A landscape with many valleys, sampled at points; each row gives a point and its height.
A ball rolls from a point to the lowest of its 2 nearest points, and stops where none of them is lower. Distance is the straight distance between rows; heights are no part of it.
k_524 (h 51.6): [ -6   4   9  -3 -10   1   1  -6   8   6   0   2  11   9   5  15 -20  16
  13   5   3   3   5  17   2  21 -15  16 -12  27   0  -9  12   3  12   5
 -15   0  -3  -9 -13   2  -5  10  -1]
k_653 (h 39.8): [-20  -5  -1  15  37  -3  21   1 -26 -14  -3  -6   7   8  10   9  22   1
 -11 -18   1  13  -3  -4 -19  18   7  -5 -12 -12   3 -11  -7   8  -8 -13
   6  14   3  -3   6   1   4 -13   5]
k_777 (h 47.5): [ 29  -9  19  21   4   0   0  -8   9   1  12   5  18  -4   7  20 -10 -21
  -2  -1   8   0  -9 -10  28   9   4   3 -10   4 -15  -9  21  10  -5  10
 -11  29  15   8  13  11  -2 -17   8]
k_568 (h 41.5): [-34   7 -11   2   4   8  10  12 -15  -6   2  19 -21   4  -4  -4  22   0
  -1   5   3   9   4  21 -20  -6   3   1   9 -14 -19   1 -22   2  -5 -16
  -7  -2   3  14   5  -9  -3  22   6]
k_20 (h 61.2): [ 23  -2   3  19   8 -14   0   2  -3   3  -9 -18  20   0  -7  20 -11  21
   8   3   4   5  10  -8  17   3 -21   6 -10  -1   6  26  30  28  -7  17
  14   9 -19 -16   2  17 -12  -4 -10]
k_447 (h 53.0): [  2   5  13 -15  -9   4 -23   2  13  14  11   1   1  10  11 -18 -17   9
   8   8  -7  21  17  13   7  11 -12  13 -17   6  13   6  -9 -12  12 -12
  -5 -18 -14  -2 -10  16  10 -13  15]
k_608 (h 48.5): [-18   9  10 -13 -10  -3  -5  -3   0   8   6  -2  -2   6   2  22  -6   9
  22   6   2 -10  -3  15  -1   9   4   5 -11  23   0   2  -5  -9 -11  11
 -35  -5  -5  -8 -15   1  -1  37  -7]
k_322 (h 35.2): [ -5  14  16  11  21  -8   8   3 -16  -2  11  -2  11   6   5   7   7  -9
   1  -4  11   7   6  -5  -8  10  -1   2 -12  -5 -12  -5   0   1 -20 -13
   0  -1   0  -4   5  21  -1  -7   4]
k_676 (h 51.0): [  0 -25  11   7  -7  19 -20   3   2  -1  -1   7  16 -12  15   3 -10  21
   6   2   3  23   4  23  10   5 -13  -2   8   5  12   1 -12   7  34  -5
   3  -1  -1  20  -9 -22  22 -19   2]
k_670 (h 38.2): [-16  -5   5  20  10  -6   0   9 -15  -7  -5  -1  12  -5  -6   5   7  19
  21  -7   8   9  -6   5 -15   4 -16   4   6  16  14  -1   6  -6   0  -3
   5  -1   9 -11   0  -2   7   6 -16]
k_364 (h 29.2): [-14 -22 -16 -11  10   6   0  -7  -3 -12  -8   4  -6  -2  -1 -23   2  -6
  -8 -20  -5 -13 -15  -4 -10  -2   9 -16  17   7  28  -6 -13   5  29   2
   7  10  -4   1  -2 -28   8   7 -12]
k_640 (h 58.2): [ 36  13   4 -18 -16  -7   7  -3   9  -1   8  -2 -19   7 -17 -14 -18 -12
 -13  11   1 -19  15 -29   6  -6  10   4   4   0 -10  -3   9 -13  -2   1
  10 -21  -1   4  11  14 -11 -17  14]
k_443 (h 56.9): [  8   4  23 -10   4 -20  -7 -11   3  23   2   6   5  -1   2  -2 -24 -36
  15  11   3  -8  -7  -9  23 -13   4   6  -5  -7  -1   7   1  -4   4  -1
 -13  -6  -3   1  14  23  -9  17   9]
k_949 (h 34.2): [  6   6 -25 -14  -3  -3   4  11   8 -11   1  -1  -2   2  -1 -15   2   3
 -10 -14  -7 -24  -7  -9 -19  -1  19  -9  10  13  19 -24  -1 -12   7   3
  11  12  -3  -6 -10 -22   2 -10 -17]
k_832 (h 63.1): [ 17   5 -13   4   8 -23   6   8 -20  -8  -9  -4  23   0   8  21   0   7
  12   8  12   3   1  -3  -5   4   0   6   7   2  14   8   8  17  -5  14
  13   5 -10  -6  10   8 -18  -1 -14]
k_600 (h 66.8): [-15   1 -19  11   4  -7   0  13 -17   8   8   9   9  -2  -1   2   1  -9
  20  17  16  -6  -3  11 -14 -14   4   3  -4  -6  -3   2   6  -3  -9  -9
  -8  11   1  -7 -18  24  17  21   3]
k_959 (h 42.3): [-18  10  -6  11   0   2  -3  16   0   0   3  -2   9  -5   5  -4  18   8
   8 -14 -14   4  -4  15 -15 -18 -12  -5   3   5  -3 -12  -8  -4  -8  -3
  13   7  10  -1  -7 -16  14  -7 -17]
k_188 (h 37.8): [  4   6 -38  -3   3 -11  10  -2 -13  -6 -10  12   7  -4   8   4  11 -19
  -4  -6 -10 -28 -15 -13 -19  -8  27  -7   6   4  14 -25   2   8  -9  13
   8  31   7  -3  -6 -11 -16  -2 -18]
k_17 (h 30.1): [ 23  14   6   7  -3 -17 -21  -7  -9  -4  11  -4  24  -1  24  19  12  -4
  12   1  -8  19  -1  -8   1   5  14   3   4   2  10 -13  -7 -17 -15   3
  16  -2   9   2  18  14  -1 -29  -2]
k_837 (h 65.2): [-10  15 -23   3 -17  -2   2   5  -2  16  -5  16   3  -7 -10  -1  -2 -16
   6  13  -3 -24  -4   8 -15 -21   1  11   4  -8  -9  -6   6  -4 -10 -10
   0   2   3  -7  -8  10 -12  22  -5]
k_33 (h 31.0): [ -4  20  25   6  -5   9   0   3   8   0   3 -19   3   4   4  29   8  29
   0  -6  -5  14  12  20  13  15 -21  -3 -20  12 -29   6   8  17 -23   8
 -16   5   6  -2  -4  -3  -9  -3 -15]
k_680 (h 57.2): [  9   5 -22   0  12  -3  -9   7  13  -1   3 -12  12  -4  11  -1   5   7
   1  -7 -21 -17  -2  -3   6 -26  -5 -14  -7   0  18   2   7   7  -8  23
  10  22 -19  -8 -12  -8   2 -12 -24]
k_491 (h 50.2): [  3  26  -8   6  10  -3  -4   1   2  19   2  -9  24   6  24  40   7   4
  -3  -1 -10   5  -2  24  15   5  -8  -6 -23 -14  -8   3   9  19 -38  13
 -10  18 -12  -9 -16  10  -5  -2  -7]
k_52 (h 37.5): [-22 -11  11  14   3  19  -1   1  19   1   7  -8  -6   7 -22 -14 -10  14
   3 -12  -6   3  12  -4  -5   9 -28   2 -22   9  -3   5  15 -10  -4  -5
  -8  -4  -4 -13 -18   7  22   9   3]
k_158 (h 47.2): [-17 -14  -9  17  12  18   7   0  -3  -7  -9   1 -10  -5   1  10  19   6
  -2 -12  -9   4 -13  11  -4  -7  -7 -16   2  -1 -11   8  -2  18   2  11
  -7  19   6  10   0 -34  -3  20 -14]
k_597 (h 41.3): [  4  18   6   4  -7   7 -11  23  -3   2  17   3  -2  -4  15  21  13   1
   5   4   2   4   5  20   4  -8   1  -6  -2   1 -28  -9 -10  -5 -25   2
 -12  15  13  21 -10  -6   3  -4   0]
k_381 (h 46.9): [  2   6   3   3  23   0  -8  11 -16  -3  -1 -12  -5  -1  12  10  16  13
  -6  -2  -7  20   1   2   9  -2   0 -18  -5 -31   7  27  -4  17 -20   3
   8   0 -11  10   1   3   3   1  -1]
k_320 (h 59.1): [-16   5  27 -17  -4  -6   8 -12   1  -4  -2   0 -18   7  -8 -23   6 -24
  -9 -22   0 -13 -10 -14  -7   9  10  -5  20   1  -9 -11 -22 -13   4 -17
   4 -17  25   2  16  -1 -15   0  -4]
k_457 (h 43.7): [-19  12 -15   9  29   5   5   4 -17  -5  -7 -16  -1   9   3  19  22  19
   0  -4 -11   9   3  11 -17   9   0 -16 -20 -14  11   3  -5  10 -26   4
   3   9 -16  -8  -8  -4   7   7  -6]
k_585 (h 63.4): [  1  29  10   4  -9  -1  11   6  11   6   9   4  -2   9  -6   9  -1  -9
  -2  -8  -1 -26   1   9  -7  11   2   4 -10  17 -30 -30   1 -11 -23  -7
 -22   6  18  -3 -16   6 -12   8  -3]
k_527 (h 7.8): [  2 -15  -1 -12  -4  15   0 -14  13  -6  -4 -14 -38  -7 -16 -12   7  -3
 -26  -2 -19  -8   1 -35   1   0  17  -9  -2  -5   7  -3   1 -24 -12   8
  -4 -10   6   1  16  -5   4   2  16]
k_383 (h 63.6): [ -2  13 -11  -5 -25  -1   6   8   6  10  -3  18   1  -5  -3 -10  -6  -8
  -2   3   0 -18  -4  17 -12 -12   2  12  19   6 -10 -22 -10   5  20 -11
  12  -1  10   2 -13 -18 -14   0 -13]
k_514 (h 60.0): [ 24  18  17  -5 -25  -8   6   7  10   2  16   2  -3   8 -15  -8 -18   3
  -7   9   9 -17  18  -5   0  11  -4  16   4  18 -28 -17   9  -8   6 -16
   7 -18  10   1  -4  15 -10 -14   1]
k_725 (h 41.1): [ 10  -5 -22   9   7  -8   2 -17  -5  -2  -7  -3   9  -5   0   8   0 -10
   6   5 -11 -24 -17 -20 -10   0  18   2  -6   2  20  -5  23  -7 -10  20
   1  19   3 -19   3   3   2   9  -3]
k_768 (h 52.4): [-29  -3 -10   2 -12  12   5 -20  21  11 -22  -2  -7  -1 -12 -14   8  -1
 -12 -16 -31 -15 -12   7 -10   2 -18   0  -2   2   3  -7  -3   6   0  -1
   8  -8   3 -21  -2 -20 -14  18 -15]
k_318 (h 31.4): [ -5  -6   8   3  13   0  -6  14   1   6  14  -4   2  -2 -17 -26 -13   0
   7 -12  11  -2   4 -10  -1 -10 -10   7  -7   4  15   6  13 -17   4  -6
   3  -5 -10  -9 -11  25  25  -2   2]
k_7 (h 61.6): [-14   4   9 -26  10  -3   9   0   4   6  11  -1  -2  19   3   3 -25 -12
   9  -2  18  -3   4  13  12  22   9   2 -18   3   3  -1  -2  10  20   3
 -36  -1 -26  -4  -9  17   2  26  18]
k_557 (h 17.8): [ -8 -16   6 -18  -4  15  10  13   8 -10  12  10 -21   4  -7 -18 -10   8
 -15  -8  18  -2   3   5  -5  13  12  -5   5   9  -4  -5 -14  -7  26  -4
 -11  -1  -1  16 -13 -17  10   6  11]
k_827 (h 54.0): [ 29  -4  12  -8 -17  -5   9 -20  32  -4  -5  -7   9   9  -2   5 -21  -2
 -21 -12 -11 -20  -3 -11  16  22   3   8  -4  27   2 -11  13  13  18  23
  -7  10  -2  -6  -2 -13 -20 -14  -8]
k_609 (h 50.0): [ 30   9  -6  15  11  -2   1  20  -6  -9   7 -11   2   2   7  22   9  20
  -8   7  -2   7  10  -4  12  -6  -1 -12 -10 -16 -15  19  15  18 -24  14
   9  11  -9  14  -3   6  -5 -15  -1]
k_164 (h 54.9): [-20 -15  -1   9   5   6   8  -9  16  -1 -11  -5   6   1  -5 -25  -1   5
 -18 -22  -9  -1  -3   1 -12   6 -20  -1   2   3  13  -8  -2   5  15  -9
  21 -11  -1 -17  -2 -13   5 -15 -14]
k_412 (h 54.8): [ 20  -4 -21   6  -1   4  -7   6  14  -8  -6  -7  10  -4  10   1   7  21
 -12   6 -19  12   6   7   3 -12  -6 -11   1  -7  14  -1   1   8   3   8
  28   5 -13  -1  -3 -22   8 -33  -6]
k_221 (h 59.2): [  3  -9  18   4  -1  -2   1 -11   4 -10   9   0 -11   2  -6 -20   5 -22
 -20 -24  -4 -13 -17 -27 -15  11  21   0   9  -2   3 -22  -9 -23   3 -16
  10   5  29  -1  13   7   0 -18   6]
k_48 (h 42.4): [ -6 -27   8   6   5  31  -4  -2  23  -1   1  -6 -17   0 -13 -24  -9  17
 -21  -5  -2  19  15  -4  16   3 -23  -2 -17  -9  -1  13   2  -1  11  -5
   2 -17 -16   2 -16  -4  27 -10  15]
k_835 (h 66.1): [ -5  14 -27 -12   5 -15  15  10 -23 -14  -7   5  13   9   3  -3  10  15
  -3  -5   4  -1  12  10 -32   6  -1   5   9   2  12 -13 -13   5   4  -6
  27  -7 -12 -12  -2  -7 -14 -16 -18]
k_681 (h 64.7): [ -1  11 -25  -2   5 -15  28   5 -22  -8 -12  10  -1   3 -11   5   8   9
   0  11  19 -14  11  -8 -21   5  -1   7   7  -3  -6  -1   3  11   3   0
  13  -8 -13  -2   9   4 -24  14  -3]
k_39 (h 56.5): [  7  16   8 -12  -8  -3 -15  -5  21  12   0 -15   4   0  11   0  -1  -5
   2  -7 -26  -4  -3  -5  12 -20   0  -4  -6  10   6   3  -2 -13 -17  11
  -3  -1  -9  -9  -1  -5  -6 -12 -11]
k_406 (h 27.9): [ 10  -9  30  -5  10  -5  -6  -2   7   0  -6  -7   0 -11  14  10  -8   1
   4  -9   6  18 -12  -5  29  -1  -9 -12  13  -3   0  23  -5  24  10  14
  -6   3  -5  19  12 -10 -11  -4 -12]
k_351 (h 56.3): [ 20   3  12   2 -10  -5 -18  19   2   3   8  -7  -2  -1  -1  -8 -12  21
  13  10   8  15  23   0   7  -5 -16   8   2  10   6  21   3  -2  -1  -1
   8 -21 -11   6  -7   9  -1  -8  -1]
k_859 (h 61.7): [ 19  18  17  14  -5  -5   0  19   6   0  22   1  10  -3  -6   6  -8  -7
   2  -4  15 -14   5  -7   3  -2  -5   9  -4  12 -35 -22  18  -7 -11  -7
  -2   5  22   6  -9  17  -8 -14  -5]
k_760 (h 33.7): [-11 -11 -17  24  11   1  -2  -5 -17  -2 -10  -3  -4  -6 -12  -4  17  10
   9   6  -6   6  -3 -12 -15  -9  -4   1   0 -12  15   9   9  -6 -18  -5
  15   0   7 -10   9   4  15   8   0]
k_361 (h 36.4): [  4  11  24  24  -2   3 -10   8  -3  -5  -4 -10  12  -6  16  36  16  22
  10   0 -11  28  -1  13  11   7  -6  -6  -4   0 -22   1   2   9 -32   3
 -10  15  16  18   5  -5  -4  -9  -3]
k_308 (h 61.8): [ 11  17   7 -10 -33   1  -2   0  28  17  -4   4   0   2  -7 -25 -12  -5
 -18   1 -12 -19   7   5  -5  -7  -8  16   8   7 -12 -14  -5  -8   4 -16
  15 -16   8 -10 -12   0  -8  -6  -2]
k_947 (h 14.9): [-10  10  -1   2  -6   6 -11  -2  12  30  -3  -2   5   3   8  14  -2  -7
  10   8  -8  -4  -6  24  24 -19 -22   3 -16  -6 -15  17   6  10 -10  10
 -21   1  -6  -9 -12   6  -8  21 -12]
k_416 (h 68.4): [ 15  14 -36   0   8 -10   7  13 -15   6  17  11   4  -1  -4   6   1 -28
  11  24  24 -25   6  -3  -4 -22  21  -2  -6 -19  -6  -1  11  -5 -17  -5
 -14  18  -7   0  -9  33  15  12  18]
k_287 (h 38.9): [  0  -3   2  -9 -10  -8 -13 -15  -8  -3 -15  -1  -3  -4   6  -8  10  20
   1  11  -6  24  10  -2  -2   0  -1   1  16   1  18  15 -10  -4   8   0
  20 -32  -6   1  20 -12  -5 -12   0]
k_535 (h 45.5): [-15  10  -7 -15 -15  -9  -1  -7 -17   2  -9  13  -3   7   2   5  -1   3
  19  21   5   4   2  11  -9   5  11   8   5   5   7   6 -14 -11  -2  -4
 -14 -16  -6   0   7   9  -2  30   5]
k_821 (h 23.3): [-11 -15 -31   4   4   9  24 -10  -7  -8 -23  18 -20   2 -13   0   2  -5
 -16  20   1  -6  -5  -3 -17  10  16   8   4 -14  -8  -3   0   3  13   0
   0   7  -2   0  14  -8  -7  27  22]
k_540 (h 20.5): [ 12 -10  21  14  -6  -4   0  10   3  -1  -2   4  14 -12  -5   9 -10   3
   8  -1  24   8  -5  -5  17  -4 -18   9  11  10 -12   8   6  21  21   4
   9   0  11  10   6  -4  -9  -3 -16]
k_673 (h 22.4): [ -9 -17 -11  -5  17   8   5   2 -19 -21   1  -2 -27 -13  -1 -13  18  -6
   3 -11   9   0 -14 -15  -3 -11  18 -10  17  -5  12   4  -9  -8  11   8
  -9  14  10  11  11 -14   7  10  -4]
k_893 (h 24.0): [ 13  -1  12  -3 -16  -6 -17 -15   4   0  10   4  15   6  15   1  -7   3
   0   2 -15   7  -8  -4  -5  18  24   9   2  20  20 -24  -1 -24   8   0
   5  -1  12  -1   9  -8   4 -20   2]
k_106 (h 71.0): [ -7  -5  -1  -5  22 -16   1   2 -21  -1   8 -13  -1  -7  -1  -5   1 -16
  38  -1  22 -10 -16 -12  -4  -5  13 -12  -1   6  22  15   0  -6  -6  11
 -22   9  -7  -1   0  21   8  29  -8]
k_104 (h 56.2): [ 37   4   0 -16 -29  -9   0  -4  20  -5  -4  -2  -4   4   2  -7 -14  -4
 -21  -1 -10 -18  -1 -21   6   4  16   3   9  13   2 -10   3 -10  12  16
   8  -5   5   3   6 -13 -16 -17   1]
k_496 (h 54.2): [  0  12  10 -24  -6 -13  -1   3   2  12   9  11 -16   2  -1 -13 -12 -28
  18   2  13 -30  -6  -2   6 -17  16   1  15   3  -3  -2 -12  -9   4  -5
 -13  -3   8   4  -5   7  -7  21  -4]
k_118 (h 28.6): [-11 -19 -33  12  -1  11  -1  -6 -11   5 -14  13  -4 -10 -10  -4   5 -14
  -1  20  -7  -3 -11  -1 -14 -16  16   4   1 -17  11   0   8 -15  -3  -7
  -2  12   4  -3   7   0  19  15  29]
k_40 (h 24.7): [ -3   1   0 -12  -5   5   2  13   3  -8  21   1 -20  13 -14 -24 -16   9
  -2   0  12  -8  11  -4 -15  12  12  10   4  11   0  -4   2 -24  11 -11
  -8 -11  -4   2 -14  14  18   3  13]
k_729 (h 24.1): [  3  26  17  -4 -12   1   6  -1  11  17   1  -2  -6  10   1  25  -8   6
   4  12   7  -9   9  23  21   6 -24   9 -13   2 -36  15   8  12 -13   9
 -23  -6  -3  -2  -6   7 -21  17  -6]
k_980 (h 58.9): [ 26   2   9   9 -12  -7  -6  -4  17   3  -6 -19  12  -3  -5  -2 -12  16
  -4   5  -8  18  19  -8  16  -4 -24  11  -3   4  -4  12  21  12  -5   7
  23 -22  -8 -11   8  10 -13 -22  -9]
k_931 (h 56.7): [-16  -5  21 -13  24 -14  21 -10  -5  -6  -5  -7   2   9   2  -6   7 -12
  -2 -27   4  -3 -11 -16  -8  22   1  -2   2   5   7  -1 -13   2  11   1
  -4  -6   6 -11  25   1 -20  -3  -8]
k_863 (h 67.5): [ -5  16 -31 -16  22 -16  11  16 -24  -1  10   6  10   9  12  -2   9 -11
  -3  -4  16  -6   9  12 -23  -8  12  -2  -1  -7  14  -9 -14   7  -6  -9
  11  10 -22  -6 -16   9   7  -1  -8]
k_618 (h 17.1): [  1 -15 -28   0   0   5  21   6  -6 -16  -2  20   1   4   3   6 -10   1
  -8  12  13  -6   1   2  -9   7  17   7   8   2   2 -14   8  10  21   3
  -3  24   1   4  -6 -14   6   8   6]
k_840 (h 37.9): [-16   9   9   3  -1   3  -5   5 -18  -1   1   3 -23  -6 -12  -8  20 -13
   5   9   3  15   2  -2  -2 -25  -1  -7  12 -24 -17  17 -10 -10 -16 -20
   3 -19  20  15  12   3   2   9   7]
k_570 (h 44.9): [-22  -4   7   4  -3  20   6   2  -1  -8  -5   1 -17   0   0  -5  14  20
 -17   3  -9  25   2  17 -16  10  -9  -4  -1  -7 -14  -2 -22   0   8 -11
   3 -15  -3   8   2 -22   6  -1  13]
k_701 (h 16.7): [ 14  -8   9 -10 -21   5 -13 -15   3  -9   5  -3 -13  -1   5   0   9   5
 -12  12 -19   9   4 -23   1  13  21  -2   3   6   8  -8  -9 -33  -6   0
   4 -13   9   8  20 -12   7 -18  22]
k_330 (h 45.7): [  8  17   2   6  -3   9  -5  -4   9  12   4   2   9   8  22  27   3 -17
 -12   3 -12  -3  -7  20  17   1   1  -1 -22  -5 -29 -14   3   4 -16   0
 -20  24   4   1  -2   0  -5 -14   8]
k_185 (h 57.1): [-16 -13   4  13   6  -1   4 -18  -2  -5 -14   4  10  -1   5 -16   9 -19
  -7 -25 -12  -7 -20  -4 -18  16   4  -1   8   3  16 -22  -8  -9   8 -14
  17   3  17 -12   8  -7   8 -18  -9]
k_655 (h 69.2): [-21  13 -19 -22  25 -17  21  14 -34   0  16   4   7  -1   3  -2  11 -19
  23 -13  36 -15  -5   1 -16  -4  16 -11   7  -7  12   3  -9   8  -5  -6
 -15  10 -16  -5 -10  25   2  23  -8]
k_734 (h 34.6): [ 12   1  14   4   5 -12 -22  -2  -9 -13  -3 -19  10  -3  18   2  15  18
  -3  -3 -10  33   7 -14   2   0   6 -13  10  -8  22   6 -10  -6 -13  -3
  30 -17   1   6  19   3   4 -30   0]
k_678 (h 69.7): [  1  16 -25 -17  10 -12   4   1 -22   5  15   7  -6   6  -2  -7  11 -24
   5  15   6  -6   1  -1 -12 -14  27  -6   3 -23   4  -5 -13 -13 -16 -15
  -5   3 -13  10   4  33   9  11  21]
k_314 (h 33.9): [  2   5  28  10 -10  -5  -4   2 -11  -4  -4  -1  -1  -3  -3  -2   8   4
   2   6  10  20  11   1   5  -3 -15   3  13 -10 -25  11  -5  -3  -2 -20
   9 -30  22  13  25   8  -6  -8  12]
k_71 (h 31.2): [-12 -27  10  21  11   3 -15 -11   8  11 -13  -2  14  -7  -1   3 -11 -11
  15  -5  -5  10 -14   4  21 -12 -25   0   2  -1  18  19  10  12  18   6
   2   8   2  -3   0   2  11   9  -8]
k_474 (h 36.5): [ 10 -24   0  26   6  14  -6   0  11   1  -3  -6   9 -13  -2   5  -4   4
  -7   3  -5   7  -2  -4  15 -13 -18  -3  -5 -11  -3  13  17   9   1   8
   6  19   5   1  -6  -9  18  -4   3]
k_403 (h 54.3): [-11   7  14 -20   1 -14   9 -23   3   4 -14  -2   8  17   3   4 -12   3
  -2  -5  -3   1  -3   3  -8  27   3  12  -6  13   7  -8  -5   2  14   4
  -6 -14 -12 -19  11   5 -18   4   0]
k_943 (h 46.5): [  1 -21  12 -23  -1   1 -10 -16  -4  -3  -8   2 -26  -9  -4 -21   1 -24
   0  -6  11  10  -6 -20  11 -10  13  -9  23 -12  12  19 -24 -16  20  -7
   1 -23   5  16  20   2  -3  -7  17]
k_93 (h 40.9): [ 12 -23  -8  16   1  26   0   0  21  -6  -2 -15 -17  -9 -25  -6  -5  18
 -13   0  -6  12  17 -21  20 -12 -24 -10 -13 -16  -7  28  21  15  -7  15
   2 -10  -8  -4  -8  -7  13  -4  11]
k_214 (h 28.4): [  8  -8  39  12   4   2  -3   8   2   1  12  -2  10  -5  -1  -9  -9  -7
  -1  -8  11  20   5  -4  18   5 -15   4   0   0 -24   4   4   3   6 -13
   2  -6  14  10   7  15   7 -25   8]
k_194 (h 50.1): [-11  -5 -10  15  -5  12  14  -5  16   2 -17   1  -7  -4 -12   5   9  -4
 -15  -9 -10 -18  -9  -6  -9   0  -7  -4  -5   2 -18  -7  14   9  -9   9
  -1   9  12  -3   2 -26 -14  11 -10]
k_903 (h 52.7): [ 18  -1 -16  22  -4  15   3   5  14  -7  -6 -22   6   3   4  18  12  38
 -16   7 -21  12  16   8  10   1 -12 -13 -16 -14  -2  14  17  24 -13  17
  22  10 -12  -3  -6 -14   0 -20  -1]
k_145 (h 53.6): [ -2  26  -3   0   3  -2 -13   5  12  15   8 -15  12   5  11  10   9  11
   5   5 -17  -2  10  10   2  -6 -11  -8 -22  -3   1  -2   4  -7 -34   3
  -1  -4 -14 -21 -15  12   4  -2  -8]
k_648 (h 51.2): [ 34 -10  31   5 -16   5  -3 -14  30  -4   7  -5  15  -6  -4   3 -21  -1
 -11  -9   7   8   1 -10  28  22  -7   9  -9  21 -18  -8  24   7  17  12
  -6   6   5  10   2   0  -2 -25   4]
k_652 (h 53.9): [ 10 -22  -7  -7 -15  11 -17   8   7  -2   7  17   3  -9  -1 -14 -20   5
  10   7  13  -3   5  13   7 -11  -1   2  15  10  20   0  -7  -4  35   1
   0  -1  -7  14 -21 -11  18  -8   3]
k_3 (h 9.0): [  5  -5  -5 -17   1   4  15  15  -2 -17  18  15   4  12   7  -3 -19  -3
 -19  -7  24 -10   1  11   1  13  19   3   9   9  -8 -31 -12  13  30  -5
  -7  16   3   8 -15 -17   4 -13   6]
k_38 (h 47.8): [-15 -18  -7   9 -18  27  -4  -1  12  -4  -3   7   2  -2   1   4  -3  28
  -2   8  -6  16   6  28  -5  14 -20   6  -3   8  -3  -4  -5   0  15   0
   2  -6   0   5 -13 -24  16   0   7]
k_553 (h 24.4): [-13  -9   4   2   0   6  -7  -8  12  20  -3  11  11  -2   7   3 -17 -21
   8   8   2   1 -15  24  16  -7 -11  11  -3  -5  -5   4  -1  14  21  -3
 -16  11  -5  -1  -7  -2   0  17  -3]
k_911 (h 59.3): [  2  20   7 -27  12 -17  -1  -3  -6  18   9   1   8   6  15  17 -13 -24
  10  12   8  -5  -1  11  16   0  11   2  -6  -5  -8   2 -10  10  -4   0
 -24  -2 -21  -2  -1  24  -8  16   9]
k_830 (h 42.9): [-19 -26   3  -5  -7   7 -11  -9  -5   0 -18  11 -19 -17 -22 -34   2   0
  13  -3   8  14  -2  -7   0 -13  -7  -5  22  -8  18  24 -10 -12  17 -16
   7 -29   9   4   8  -9   4  11   7]
k_746 (h 49.7): [ -3  -4  10 -26  -7   4 -11 -16   3   8  -1   2 -20   8   5 -24 -12  -5
   2   4  -5  11   2  -5   9   3   8   9  -1  -5  19  12 -19 -18  15 -12
  -9 -23 -13   3   9  11   9   4  22]
k_168 (h 44.2): [ 15  -8  -4  15   1  -5   3 -12 -10   3  -7  13  10  -7   0  17   3 -20
   1  14  -1  -3 -17 -14   8  -2  11   6   1  -1  -8  -4  10   1  -1   6
   3  14  18   3  15   8 -10  -1   6]
k_846 (h 38.6): [ -7 -29   3  15   5   0 -10  -5 -15  -7  -6   7   4 -10 -10 -15   3   0
   5  -4  13  14  -3 -15  -1   2   4   4  12  -3  21  12   1 -13  15  -6
  14 -15  15  -1  12   1  16  -5  14]
k_689 (h 43.8): [-10 -13 -21  15  24   7  17  -2 -18 -13  -8   6   4  -4  15  11  23   1
 -17  -3  -8  13 -11   6  -6   3   3 -12  -7 -17  -2  -4  -8  30   0  -2
   7  27   0  13   5 -22  -3  -4  -1]
k_539 (h 15.8): [  4  -4 -15  -9   4   6   6   0 -17 -16  -2   0 -38  -9 -14   4  13  -2
   1  13   1 -11   0 -26  -4 -11  22 -13   9 -11   2   6   1 -19 -12   8
 -12  -3   6  16  11  -1   0  13  14]
k_657 (h 42.6): [-17   6  -9 -14  -7  -5  -5  -6 -11  11 -15   7  -4   2  -4 -10   2  14
  11  18   5  15   7  19 -12  -5  -2   5  12 -12  18  18 -13   9  15  -6
  11 -24 -17  -8   4  -3  -2  17  -2]
k_182 (h 51.7): [  1   6   1 -18 -17   2   0  10  14   2  11  -5 -20   1 -14  -4  -7  -5
  17  -1   0 -33  -2  -5   0  -9   4   3   4  22  -3  10   8 -14  -6  12
 -28   2   4  -1 -16  -3  -6  27 -13]

For each start below, name the point where the ball stops.
k_104 | k_527
k_221 | k_540
k_657 | k_527
k_39 | k_947
k_903 | k_540
k_676 | k_540
